Each row is a point on a landscape with many valleys, with its height.
A ball rolls from a point to the lowest of its 2 nearest points, and stops where none of them is lower. Distance is the straight distance between rows; heights are no part of it.
z_823: 105,68,102,107,79,129,113,115,75,78,94,103,113,107,86,70,103,91,111,91,120,89,98,141,118,101,113,111,67,120,93,119,94,64,116,91,105,129,74,117,92,69,95,91,79,91,92,97  h=3.15
z_743: 145,112,61,90,83,85,89,120,113,140,107,85,111,139,88,112,101,90,97,90,116,119,101,92,118,135,85,127,82,84,107,98,85,68,112,106,75,110,108,77,119,99,59,110,87,125,77,134  h=6.99
z_221: 79,129,116,83,117,86,110,95,121,136,123,103,88,129,95,114,72,110,104,105,110,98,106,112,134,107,96,90,72,102,63,97,110,101,112,134,100,72,104,92,147,100,120,92,83,86,106,91  h=6.72
z_543: 112,108,97,124,97,115,93,91,103,77,86,102,117,115,95,89,80,138,104,94,94,128,89,88,125,105,94,91,78,80,120,106,77,83,98,81,96,110,97,98,107,117,115,98,106,84,77,113  h=4.62
z_364: 57,76,101,77,119,108,123,109,106,141,123,107,110,72,98,113,105,90,86,87,54,130,104,113,128,95,55,69,80,122,98,109,118,77,57,113,72,102,112,102,67,130,100,81,74,101,92,86  h=6.64
z_705: 34,82,129,111,127,87,110,95,94,80,99,94,84,81,123,113,120,82,118,144,102,88,85,124,62,59,112,89,101,104,114,101,100,131,79,105,113,92,109,124,85,100,120,104,81,82,110,75  h=2.35
z_848: 77,87,105,108,87,92,125,97,107,100,83,113,105,100,110,83,130,67,152,113,103,112,63,108,73,70,121,97,116,116,118,105,100,108,105,114,74,130,104,56,73,93,93,118,91,79,97,71  h=4.70
z_326: 136,101,59,58,86,83,67,121,109,142,115,124,98,99,97,112,115,85,65,105,107,71,108,94,85,113,42,95,118,81,90,110,118,71,82,84,98,69,93,102,97,125,120,101,87,115,106,130  h=0.65
z_993: 85,105,118,93,96,110,84,92,132,84,118,117,110,91,109,87,84,154,56,82,70,117,113,92,128,131,104,108,120,77,98,54,113,113,99,104,98,97,102,79,120,130,63,107,124,88,115,96  h=4.30
z_833: 103,114,75,57,78,87,116,123,88,116,101,141,91,101,109,109,85,93,82,102,98,52,106,150,102,108,79,106,79,90,73,114,118,97,112,113,120,77,66,93,109,96,96,113,73,108,94,98  h=2.22
z_197: 88,81,104,64,121,110,98,119,116,115,115,111,105,92,91,86,98,124,78,74,89,111,106,153,133,105,54,101,49,76,88,92,92,74,108,114,94,107,81,103,105,104,101,94,58,95,81,82  h=2.92
z_736: 137,124,106,85,106,119,78,121,109,135,115,79,99,114,83,104,83,96,111,86,95,105,120,93,115,128,127,121,129,66,79,80,90,106,122,87,124,102,96,74,136,114,65,82,117,107,103,82  h=4.28
z_141: 55,61,115,126,122,96,89,112,122,110,112,89,98,64,113,106,141,112,95,122,69,138,79,70,86,73,86,90,93,104,109,93,109,96,49,118,73,101,123,110,59,122,120,106,90,88,102,97  h=3.01
z_436: 111,94,108,104,92,110,67,85,88,98,123,104,112,75,100,101,119,95,84,86,106,115,95,71,97,100,103,89,132,101,138,88,105,115,67,91,98,126,138,87,56,115,111,105,122,100,102,128  h=3.75
z_479: 129,113,102,125,97,113,89,106,102,122,108,78,95,145,64,103,82,94,111,91,119,115,98,95,133,134,99,105,57,117,89,107,78,65,113,110,84,126,106,88,123,116,98,101,86,100,85,115  h=6.90
z_933: 111,80,72,92,97,112,102,131,95,137,96,115,105,94,70,99,120,104,85,84,84,97,115,124,112,110,48,107,61,109,76,107,110,55,98,116,82,105,90,109,74,98,86,101,56,102,88,119  h=3.39
z_303: 32,84,115,88,125,118,142,99,90,92,139,116,122,98,117,88,80,111,97,95,85,110,103,138,145,92,102,81,88,120,98,100,105,98,73,102,76,80,90,110,86,101,88,80,80,98,100,72  h=6.41
z_613: 93,95,101,79,116,82,126,107,132,131,123,105,88,94,76,90,109,94,120,123,64,100,76,112,98,80,65,101,80,94,107,92,117,93,86,98,115,107,92,92,121,129,100,86,117,69,113,75  h=6.96
z_729: 53,86,117,52,132,70,135,76,80,87,100,110,90,97,94,110,72,99,116,120,108,111,97,135,101,66,100,104,70,131,110,104,89,128,99,109,113,88,103,105,96,68,129,110,85,89,92,53  h=6.03
z_340: 95,100,86,96,92,97,92,85,60,94,108,114,107,76,113,111,117,66,111,92,108,125,88,101,77,75,116,72,125,106,132,107,100,135,78,91,96,129,118,61,44,99,102,113,96,109,91,94  h=3.44
z_199: 88,122,121,125,96,97,109,100,98,128,109,98,93,147,96,107,85,73,133,90,110,99,96,109,130,113,118,85,76,116,88,110,87,86,100,128,84,98,113,81,127,105,112,105,78,82,87,78  h=6.82
z_752: 93,80,95,85,89,86,97,86,101,86,133,140,108,82,115,100,97,120,53,101,72,106,116,90,111,134,87,97,127,80,99,89,135,95,100,86,113,96,107,73,91,150,74,96,129,133,116,96  h=4.57
z_250: 120,115,95,104,76,85,75,90,83,129,84,107,117,127,92,101,106,94,100,80,135,148,114,95,100,101,96,96,117,111,94,106,78,88,101,123,71,116,115,69,93,92,90,125,115,102,105,107  h=7.17
z_876: 113,127,118,77,93,110,101,118,95,78,112,112,104,98,102,69,85,120,80,93,119,75,105,149,146,119,116,126,64,102,92,68,131,120,123,144,89,106,93,94,126,77,71,106,75,89,99,115  h=3.70
z_707: 50,94,112,102,122,106,122,103,108,101,108,118,80,99,110,108,85,115,88,112,69,105,102,125,114,96,97,81,101,112,76,110,123,99,114,109,104,85,101,96,93,103,85,95,81,98,107,82  h=6.29
z_435: 130,126,87,103,76,105,78,121,101,148,97,77,106,109,72,96,117,93,102,90,97,89,108,82,118,108,118,118,114,103,79,68,107,103,86,133,96,115,121,74,103,87,59,89,119,109,98,146  h=2.34
z_614: 92,96,112,98,126,108,85,99,86,127,105,89,114,102,79,104,118,107,129,124,111,129,105,113,87,53,90,80,101,113,100,121,78,87,86,88,114,105,100,120,88,119,153,90,111,70,99,70  h=5.77
z_923: 109,95,80,64,79,93,111,106,94,102,108,150,102,96,107,100,79,111,62,106,92,80,129,110,99,124,77,102,133,86,73,111,120,90,138,76,123,75,84,76,106,111,70,95,122,139,119,96  h=4.79
z_470: 79,120,103,135,107,79,101,102,109,139,96,73,98,138,90,101,115,81,119,116,84,112,103,80,94,97,106,98,122,85,96,90,95,97,71,102,116,89,86,112,130,111,101,71,125,81,110,87  h=5.50
z_516: 82,102,128,123,109,90,122,87,79,87,96,64,104,115,111,81,86,80,134,134,105,77,80,104,89,92,156,110,92,122,100,107,90,124,103,103,115,107,109,128,143,87,104,78,124,82,106,94  h=3.00
z_477: 134,92,110,112,91,116,60,107,95,93,74,93,102,100,79,78,113,108,94,82,132,115,128,102,74,107,101,134,122,88,86,94,79,68,135,94,102,115,85,100,98,83,67,118,103,102,103,107  h=3.86
z_51: 113,90,81,98,100,82,97,109,102,118,107,105,92,94,106,93,141,67,133,110,108,116,72,100,56,86,103,96,117,86,101,116,87,87,126,101,85,118,90,86,85,113,96,96,83,84,94,97  h=4.86
z_860: 123,132,124,109,134,120,93,120,112,127,99,70,68,103,102,102,98,84,141,111,102,113,101,96,105,97,134,114,124,59,76,86,85,100,101,90,130,102,85,77,152,112,92,93,106,77,115,58  h=4.53
z_271: 107,78,103,123,67,111,124,99,106,47,73,108,98,80,123,70,102,109,106,99,128,106,88,105,88,77,102,110,75,123,101,116,93,88,124,102,96,127,89,107,73,82,93,109,95,87,105,100  h=2.79
z_701: 93,90,91,104,108,98,105,81,105,122,100,122,80,82,89,112,125,67,108,124,90,100,86,67,46,72,97,86,147,98,97,109,123,117,92,80,126,90,102,84,69,115,100,99,133,111,130,83  h=3.42
z_500: 100,111,114,109,94,111,110,107,112,87,76,97,88,95,118,110,96,80,122,112,106,102,77,106,92,82,125,107,113,120,99,88,103,147,98,117,95,114,111,61,91,75,94,144,119,79,104,81  h=4.50
z_578: 87,105,90,105,84,91,102,80,56,77,98,83,130,116,95,122,76,104,112,83,99,91,121,107,129,115,135,104,90,113,118,101,90,122,81,110,109,118,106,111,98,70,98,100,96,133,63,105  h=3.28
z_384: 117,113,126,115,82,94,92,129,96,88,105,95,92,108,117,75,101,113,107,131,126,92,111,125,127,118,134,132,90,109,67,86,115,111,124,145,90,117,102,86,129,93,63,106,101,85,102,108  h=3.32
z_458: 98,121,65,79,89,105,133,92,119,133,97,126,117,98,95,99,98,93,108,75,61,100,92,83,94,93,78,88,134,96,100,88,120,112,94,91,87,72,94,60,98,109,88,99,113,119,104,78  h=2.40
z_94: 119,93,96,122,82,104,81,83,91,74,76,68,121,98,86,101,103,102,130,62,129,121,111,77,79,110,115,116,113,105,115,103,57,78,120,73,96,134,107,105,75,77,89,113,80,103,85,112  h=3.61
z_6: 120,117,106,75,69,75,125,95,63,94,138,113,96,111,114,107,72,56,82,113,123,89,81,104,122,120,145,112,95,117,92,121,97,131,113,116,99,106,101,72,116,109,87,113,116,105,97,87  h=5.29
z_630: 105,78,115,89,116,72,53,86,95,63,104,99,96,78,90,97,99,133,75,91,107,99,107,96,94,105,81,111,74,94,144,104,80,96,93,82,114,118,110,124,95,113,118,108,90,91,93,130  h=5.30
z_770: 116,117,116,94,108,136,140,128,98,113,112,107,89,105,113,97,69,78,110,114,99,84,69,114,109,95,130,95,117,88,62,116,102,116,139,90,110,95,80,74,119,114,85,104,102,86,114,54  h=4.94
z_210: 90,80,121,112,109,96,111,113,123,122,136,67,102,90,87,79,133,89,128,117,82,131,73,99,77,68,99,88,107,103,127,82,93,91,73,84,99,127,103,87,102,131,93,73,129,68,120,72  h=7.05
z_467: 115,86,93,94,88,104,114,59,91,54,91,119,119,116,99,95,75,131,96,85,102,107,106,76,104,108,103,93,102,96,132,112,70,109,114,78,86,99,107,98,87,91,103,106,126,120,89,104  h=4.40
z_239: 93,103,92,119,85,93,107,81,102,69,103,84,122,104,141,94,114,112,101,92,89,115,80,73,118,89,110,108,97,88,130,91,102,117,61,103,66,110,124,124,92,86,104,108,112,100,85,114  h=3.80
z_127: 121,112,92,81,80,132,105,102,90,103,137,119,121,92,90,75,104,102,86,77,88,87,72,120,134,107,101,87,109,97,114,86,113,97,88,92,93,110,92,71,84,131,83,87,101,93,90,106  h=5.02
z_711: 59,73,111,133,119,109,108,87,86,75,64,82,110,93,106,125,109,115,119,97,86,115,116,69,80,98,112,88,115,103,103,111,84,108,109,75,95,95,128,110,63,87,116,103,79,112,95,97  h=6.83
z_807: 143,125,95,121,74,118,105,118,102,136,96,63,99,134,77,89,113,75,129,74,105,63,90,105,114,113,132,125,109,87,90,76,102,95,78,124,97,103,86,107,127,66,75,95,103,100,88,120  h=2.31
z_90: 126,104,83,115,72,120,121,98,117,87,94,85,104,106,105,74,117,86,98,65,106,101,79,63,100,95,120,106,118,87,122,82,97,97,92,100,74,113,109,101,95,98,69,90,115,103,109,111  h=3.46
z_426: 72,79,108,127,99,99,110,101,93,101,123,81,112,71,124,95,138,91,99,119,95,103,85,108,88,72,106,84,89,130,114,92,107,89,46,133,92,112,113,110,70,123,109,80,100,85,114,91  h=2.63
z_946: 123,85,107,97,133,118,84,131,125,120,98,73,78,77,96,81,136,119,99,113,96,110,91,107,84,81,53,102,96,78,73,91,99,69,108,88,105,92,72,150,89,90,120,83,93,60,107,98  h=3.64
z_290: 132,123,95,95,86,83,87,123,94,98,97,98,90,119,111,105,89,124,76,125,116,104,118,99,119,125,106,134,95,83,63,93,112,115,131,118,94,82,98,102,147,77,56,108,123,106,106,125  h=2.87
z_134: 62,108,143,109,110,83,105,89,88,71,114,88,88,112,117,104,88,88,102,136,125,70,94,115,95,94,136,86,83,108,110,122,92,143,92,113,112,93,108,131,124,91,131,100,94,89,111,87  h=2.60
z_604: 135,106,79,74,92,84,106,97,107,79,129,121,85,94,121,125,68,120,61,113,109,84,112,82,120,115,91,108,95,91,100,111,109,116,126,102,108,101,116,111,109,120,95,97,118,121,100,126  h=5.62
z_656: 133,103,72,77,92,93,90,101,97,122,97,115,101,112,72,121,81,82,93,91,108,110,101,93,86,102,72,80,111,84,99,145,76,75,124,54,104,95,85,84,96,113,117,102,105,111,96,99  h=5.57
z_824: 80,81,95,143,97,92,52,116,98,101,87,85,122,74,116,107,145,109,93,115,79,153,102,89,103,103,77,112,89,112,107,96,111,81,64,96,80,120,108,114,60,99,102,120,85,90,85,111  h=3.33
z_589: 59,91,129,132,91,85,110,84,92,72,124,94,104,98,119,111,101,98,87,115,93,86,96,104,107,106,122,90,92,114,125,106,96,116,73,109,111,100,117,101,105,130,92,85,98,93,109,97  h=2.12
z_819: 72,84,84,84,98,82,112,59,84,67,106,133,113,110,127,104,78,114,79,104,99,132,94,76,119,85,88,94,103,110,131,103,104,115,76,102,71,86,134,101,71,93,117,106,107,118,89,99  h=4.12
z_566: 93,86,105,69,124,111,75,89,114,85,83,121,91,83,93,113,93,123,73,90,96,71,123,91,96,91,66,93,112,80,108,84,122,93,104,65,117,64,109,117,89,89,123,114,101,126,112,126  h=6.60
z_111: 100,120,88,72,90,105,111,93,136,97,67,115,108,83,82,83,95,124,85,58,71,85,96,118,97,98,97,108,113,88,115,65,88,106,108,101,93,86,83,74,103,108,81,122,99,116,96,79  h=1.49
z_800: 45,86,99,102,122,101,129,107,103,142,130,81,122,106,94,91,128,87,151,111,68,117,82,122,102,70,109,69,124,116,110,90,108,91,64,111,88,99,106,79,88,108,98,72,112,80,105,73  h=7.14
z_799: 117,112,94,99,88,97,102,91,112,118,127,86,114,115,81,115,80,114,92,77,88,96,109,70,124,142,123,103,123,81,108,87,95,120,103,84,118,113,110,76,123,124,70,79,121,128,90,112  h=4.01
z_540: 102,96,73,93,102,98,88,89,78,136,89,119,101,70,97,114,124,68,114,97,79,121,108,85,56,84,77,68,143,105,117,103,125,109,81,76,98,100,109,58,57,100,109,107,112,131,103,93  h=3.08
z_152: 114,98,105,93,101,103,81,116,103,128,103,110,98,113,96,108,104,104,99,116,112,142,110,96,109,89,80,109,109,106,68,105,99,98,112,107,87,97,111,96,97,97,95,93,112,89,113,96  h=7.25
z_194: 107,97,109,135,99,95,94,84,95,58,65,61,101,96,90,101,100,102,96,83,138,74,117,77,78,108,112,124,90,126,102,90,83,111,117,100,110,100,113,157,100,58,99,96,107,100,107,118  h=6.94
z_430: 109,131,111,111,110,106,124,103,111,92,84,84,70,119,101,102,53,98,93,115,98,66,109,100,110,126,124,102,75,101,79,113,120,117,125,103,114,62,67,122,178,77,106,100,98,100,102,98  h=5.68
z_644: 75,122,99,71,101,75,87,83,127,130,114,124,96,111,102,129,76,107,91,87,108,76,117,85,118,115,98,91,106,92,88,91,115,114,103,117,113,65,115,92,117,106,127,98,101,120,110,116  h=6.61
z_82: 55,66,98,96,92,109,143,81,93,54,96,120,102,79,114,78,92,96,107,93,104,99,87,134,100,73,109,89,70,133,109,108,101,92,101,116,92,120,99,102,59,93,96,98,76,92,100,80  h=2.38
z_28: 93,110,108,116,106,95,89,103,116,115,63,96,87,122,92,107,112,87,108,115,89,70,104,106,79,104,100,102,105,92,100,101,103,84,94,99,110,76,80,126,128,84,113,98,100,89,102,105  h=5.34
z_977: 115,99,77,95,90,110,145,104,116,115,95,110,89,110,103,83,117,65,106,83,93,81,79,83,86,74,97,95,129,105,99,89,108,105,97,113,77,81,94,103,100,85,96,95,110,100,123,82  h=3.03
z_514: 120,103,114,84,116,89,124,101,103,88,80,65,77,101,96,80,75,83,130,126,101,64,87,95,65,88,146,115,101,99,100,110,83,116,129,82,134,99,93,133,142,78,122,96,114,82,120,87  h=3.35
z_464: 110,100,109,151,88,72,95,76,72,62,90,55,118,95,107,102,113,91,114,109,147,115,116,56,70,120,117,132,107,138,101,108,70,110,98,82,108,127,124,157,76,81,112,99,115,109,99,111  h=7.00
z_525: 72,89,95,148,104,107,106,103,110,97,71,66,103,85,112,111,131,95,107,103,93,115,111,57,88,86,107,103,116,111,80,87,102,111,85,107,95,103,124,134,68,70,98,83,99,110,109,103  h=6.88
z_832: 108,79,77,120,89,114,72,79,69,88,107,121,122,82,116,72,137,87,95,99,82,100,90,79,99,105,98,103,123,96,134,96,127,73,55,87,83,110,118,96,57,105,101,94,113,124,88,138  h=3.98
z_569: 40,73,93,87,126,134,135,93,111,100,127,130,119,83,114,87,99,109,99,84,53,113,77,115,129,86,83,66,95,114,116,84,119,73,73,107,71,87,108,79,50,123,104,92,83,113,89,84  h=6.53
z_89: 135,128,76,118,71,88,75,112,106,119,70,73,120,144,108,106,100,101,125,71,126,139,109,81,113,115,107,134,107,83,111,87,76,90,98,95,69,106,102,63,123,76,69,129,111,100,78,117  h=7.08
z_968: 100,96,119,109,89,103,74,86,121,75,88,116,93,97,114,106,105,115,60,90,100,98,118,71,96,112,113,116,139,82,111,73,104,125,90,109,100,84,115,82,100,112,80,127,139,111,122,126  h=4.02
z_696: 87,93,123,67,128,89,111,85,80,91,83,92,96,110,81,98,85,110,144,123,123,120,93,109,78,49,111,97,96,110,100,115,73,117,121,96,119,106,101,110,101,92,148,105,107,79,96,64  h=5.89
z_24: 72,76,95,102,84,101,99,72,65,63,71,109,123,82,117,92,107,96,106,84,97,97,105,126,105,101,111,113,79,124,126,91,107,99,77,106,98,120,103,105,61,60,92,107,94,119,81,111  h=2.86
z_14: 116,94,77,68,92,127,112,120,89,123,132,142,123,115,76,74,109,83,78,66,90,102,84,137,124,100,56,84,94,86,100,111,106,68,89,80,84,109,80,82,90,124,102,91,79,96,94,78  h=5.23
z_133: 118,143,106,144,115,92,79,102,119,91,56,81,63,125,94,117,84,96,94,131,114,89,120,91,74,127,111,103,84,106,77,101,91,114,119,114,117,68,85,129,164,81,116,108,104,89,104,124  h=5.51
z_59: 57,75,113,74,121,91,116,84,106,109,116,101,97,56,98,109,93,121,87,91,71,104,92,89,108,76,64,74,75,128,119,91,111,100,47,110,104,96,115,104,73,143,142,96,86,106,108,81  h=6.75
z_726: 139,105,88,100,108,129,57,123,114,112,80,90,99,97,88,69,122,132,101,98,116,106,115,99,94,100,74,111,97,84,80,94,81,60,131,96,107,102,75,124,111,95,101,88,105,83,98,127  h=3.92
z_577: 113,122,117,116,108,119,105,105,92,106,94,84,84,111,106,120,75,99,109,94,97,109,96,117,96,104,121,94,114,85,98,115,72,111,106,75,122,111,82,80,129,126,111,113,103,97,103,51  h=4.75
z_628: 101,93,86,143,78,91,58,121,84,111,92,73,124,94,112,89,136,92,125,118,113,127,102,109,95,109,106,115,93,104,86,114,91,74,96,88,94,128,87,121,81,93,96,88,85,83,72,115  h=3.59
z_139: 127,121,99,100,103,90,103,98,116,73,117,90,67,93,102,120,61,122,64,109,103,51,125,92,96,128,103,100,76,84,87,101,121,132,125,94,137,84,87,138,154,101,99,91,111,106,115,126  h=5.78
z_451: 137,138,72,89,87,97,78,124,88,126,90,95,99,129,106,119,89,95,103,118,111,85,104,102,108,107,111,113,112,69,79,104,97,116,102,104,96,75,89,96,129,79,97,100,114,107,87,135  h=2.33
z_468: 124,125,120,68,116,96,128,122,109,88,96,97,69,98,100,73,61,90,112,117,104,76,78,145,110,93,103,107,43,104,82,98,95,105,127,121,114,100,58,92,151,89,116,117,84,75,98,74  h=4.07
z_942: 88,111,77,61,94,86,121,101,112,98,89,131,113,92,109,87,87,116,76,81,76,93,96,145,117,97,65,108,74,89,98,88,102,84,108,114,87,80,78,83,99,94,91,114,78,102,88,74  h=2.32
z_238: 138,131,83,133,86,101,83,125,82,144,86,90,101,145,85,82,127,57,145,99,108,106,96,99,92,118,120,113,111,92,84,104,90,79,90,105,94,109,77,82,138,87,99,88,114,83,94,98  h=2.90
z_851: 110,117,100,96,81,107,106,85,103,87,113,84,116,124,91,119,71,131,90,62,107,101,117,100,143,137,135,113,87,97,100,93,92,107,103,121,85,100,110,88,121,79,73,107,99,135,70,120  h=3.66
z_879: 60,89,107,116,121,95,106,76,98,56,72,100,94,93,91,113,77,113,109,98,98,86,107,76,102,98,105,86,76,124,125,103,108,121,116,94,101,99,126,116,88,76,115,98,78,108,92,119  h=6.76
z_68: 145,91,85,129,83,91,82,90,94,90,99,79,106,94,82,108,109,80,99,78,127,105,108,53,66,131,112,111,127,115,117,105,78,92,122,71,103,132,123,86,64,94,68,108,110,129,99,148  h=3.40
z_399: 72,106,106,64,126,89,92,90,135,96,101,121,72,76,107,127,75,108,85,101,116,59,113,103,83,79,84,84,97,92,100,93,132,120,112,100,122,54,101,124,125,90,147,100,93,104,120,104  h=6.50
z_87: 132,110,122,158,81,105,68,88,99,68,106,85,108,98,75,111,104,116,88,72,129,120,119,66,89,134,108,111,118,121,101,89,69,105,102,91,114,133,116,92,87,123,85,128,128,95,106,132  h=3.13
z_341: 85,89,109,113,110,99,85,90,118,76,71,112,88,86,102,103,122,117,95,124,86,116,104,74,72,83,90,95,129,90,111,98,100,110,88,91,105,94,100,99,86,128,102,100,139,99,118,99  h=3.74
z_283: 68,105,116,129,112,91,86,91,93,115,93,69,116,101,88,97,122,116,121,124,92,110,102,79,76,83,92,87,114,97,109,95,80,94,65,71,115,91,102,143,108,124,144,76,107,87,113,78  h=5.65
z_513: 119,95,121,87,81,108,138,114,83,109,128,100,102,96,112,94,94,43,106,96,120,91,72,118,93,100,142,104,120,102,100,111,110,111,117,100,83,112,91,63,100,98,68,99,84,100,120,63  h=5.11
z_419: 127,111,68,77,83,106,71,125,112,145,86,105,96,105,80,114,118,102,75,95,108,75,126,81,88,115,81,103,125,93,80,88,104,90,104,108,97,66,105,94,102,96,77,103,108,124,108,151  h=1.57
z_309: 107,106,116,101,103,92,121,93,85,72,89,88,96,128,107,73,60,105,125,111,112,110,93,130,126,98,121,115,48,108,95,116,81,87,132,106,105,117,78,105,145,84,109,100,86,90,83,64  h=4.34
z_776: 105,87,65,118,75,105,85,101,82,96,74,100,110,110,101,87,126,71,119,98,124,77,99,113,92,116,102,113,85,115,93,115,101,58,110,104,84,116,97,130,76,60,92,95,64,106,76,138  h=3.47
z_491: 118,132,132,160,90,115,73,95,114,84,97,82,96,127,97,109,95,121,110,80,116,126,122,82,125,123,130,88,111,90,77,98,66,116,99,109,110,118,100,79,121,118,119,109,128,93,96,115  h=3.48
z_657: 108,117,139,95,123,90,106,80,116,55,100,88,77,97,90,101,66,139,97,88,120,89,107,93,90,93,119,90,93,93,110,95,75,134,126,104,120,94,102,115,129,111,126,100,106,91,115,89  h=6.78
z_687: 103,98,102,64,104,77,94,95,123,119,112,105,98,77,89,103,103,111,85,81,59,103,98,97,114,97,57,100,85,107,123,76,112,95,70,97,107,101,111,93,100,132,115,97,101,93,111,95  h=6.85
z_998: 64,91,110,82,133,92,87,106,134,109,110,109,73,74,105,124,100,132,105,142,91,108,96,112,102,75,87,76,102,90,73,100,138,114,106,111,118,79,101,117,109,107,129,82,98,84,109,104  h=6.40
z_401: 141,111,77,61,84,89,78,118,103,124,99,118,92,91,94,109,104,105,68,97,120,71,105,132,67,103,60,108,79,76,91,114,88,71,107,99,119,84,69,115,109,104,121,111,79,98,100,127  h=1.50
z_463: 109,104,93,56,95,92,139,92,89,67,137,137,94,107,117,113,59,96,65,96,107,82,99,97,142,123,116,100,91,116,92,111,109,131,135,115,95,85,100,80,96,114,96,113,89,127,102,90  h=5.47
z_537: 130,116,107,98,90,143,97,113,94,80,109,95,106,96,98,83,102,115,109,95,107,92,78,119,112,74,103,90,102,82,102,96,92,99,97,89,97,115,83,105,102,104,110,94,116,72,95,100  h=4.82
z_590: 79,83,87,109,97,122,84,75,75,110,128,118,130,84,107,90,112,107,81,90,58,109,104,58,126,130,104,75,131,99,123,98,142,86,45,86,99,96,124,83,67,140,105,81,130,151,96,121  h=4.24
z_374: 94,86,77,95,100,93,116,116,129,132,104,107,96,105,95,95,112,108,94,105,59,73,99,99,118,116,64,79,80,95,86,96,134,65,93,114,83,85,91,122,105,116,93,71,72,104,93,128  h=3.76
z_72: 132,95,91,90,111,119,88,125,92,127,108,115,96,127,79,89,101,72,112,102,96,95,92,132,95,102,61,99,114,67,97,120,95,72,117,56,99,99,67,90,115,104,102,93,95,80,101,91  h=5.43
z_665: 103,98,133,120,108,107,111,88,79,52,102,67,94,97,98,89,75,124,85,86,128,71,127,106,76,110,131,103,77,99,93,107,80,111,127,94,127,94,87,159,127,80,107,95,90,107,104,95  h=6.86
z_610: 81,69,94,117,132,133,95,119,122,98,81,89,98,59,109,98,135,126,80,112,72,106,99,92,81,81,70,88,96,101,88,107,112,81,89,101,96,93,89,127,59,108,124,91,85,88,100,101  h=3.34
z_444: 107,88,70,107,99,135,99,100,98,128,105,109,116,105,85,100,109,89,87,83,62,86,93,68,113,107,74,70,141,81,108,102,137,66,59,78,96,76,92,104,84,121,100,79,108,124,103,118  h=4.51
z_457: 102,96,79,132,96,73,88,93,70,107,94,71,116,93,124,119,130,80,96,119,110,131,117,60,77,96,105,111,119,120,95,119,87,126,95,83,92,110,130,135,63,74,109,92,113,121,96,106  h=6.95
z_71: 101,86,93,95,105,66,58,90,80,98,80,114,87,94,99,116,108,92,88,108,98,92,113,107,82,112,83,116,96,100,122,111,104,82,112,93,108,107,103,93,84,104,99,107,92,102,92,132  h=5.17
z_898: 102,117,106,72,123,82,129,104,116,100,73,88,70,99,112,95,93,89,131,129,89,86,80,116,66,67,111,105,82,102,87,96,105,125,117,127,112,85,72,108,137,78,117,126,102,82,107,68  h=3.73
z_351: 100,77,82,92,91,91,77,107,111,110,73,125,95,87,108,101,129,91,90,81,96,105,92,114,68,95,65,100,95,86,114,114,82,61,124,91,94,117,91,69,69,112,87,121,69,104,99,96  h=5.03
z_161: 132,131,65,117,61,103,89,117,74,133,111,114,115,114,104,111,103,81,89,101,115,104,107,109,104,127,104,86,126,87,84,134,114,104,98,92,82,94,88,80,101,113,73,99,102,126,90,111  h=2.91
z_663: 83,95,123,94,123,92,107,66,116,65,92,99,100,79,94,122,81,136,88,83,98,76,122,60,80,92,91,84,98,101,135,86,99,135,94,86,114,84,127,124,98,98,133,99,115,109,121,112  h=6.69
z_781: 62,66,124,83,113,76,106,81,86,78,105,125,81,107,103,109,86,96,70,118,118,105,112,122,98,94,80,101,84,118,99,112,101,95,106,113,109,84,108,126,100,94,107,100,87,99,113,66  h=6.17
z_874: 104,102,100,60,114,110,113,115,103,95,93,118,78,89,108,129,78,83,102,109,98,85,82,116,99,84,109,115,110,111,91,97,111,134,127,98,108,87,102,76,93,59,87,140,92,94,96,92  h=4.29
z_455: 99,108,95,92,105,106,111,116,111,77,96,99,82,98,122,105,87,98,98,106,99,86,90,115,131,105,105,114,71,99,99,96,124,125,118,108,88,103,104,104,104,60,77,113,78,93,74,122  h=4.04
z_907: 49,51,127,105,127,109,121,83,78,60,111,101,101,78,106,91,112,109,119,128,116,116,90,101,69,63,111,83,87,115,117,121,84,109,108,101,105,116,123,109,55,106,124,89,75,97,108,67  h=1.87

Call two points neighbours if one is among the 2 nearest of the other. Go from one point of each pair to the other, from neighbour to neighbour, staying as low as possible. Name the highest point that can't be avoided.
z_807 and z_907 | z_543
z_907 and z_589 | z_134
z_111 and z_28 | z_470
z_111 and z_807 | z_435
z_87 and z_589 | z_726
z_326 and z_111 | z_942
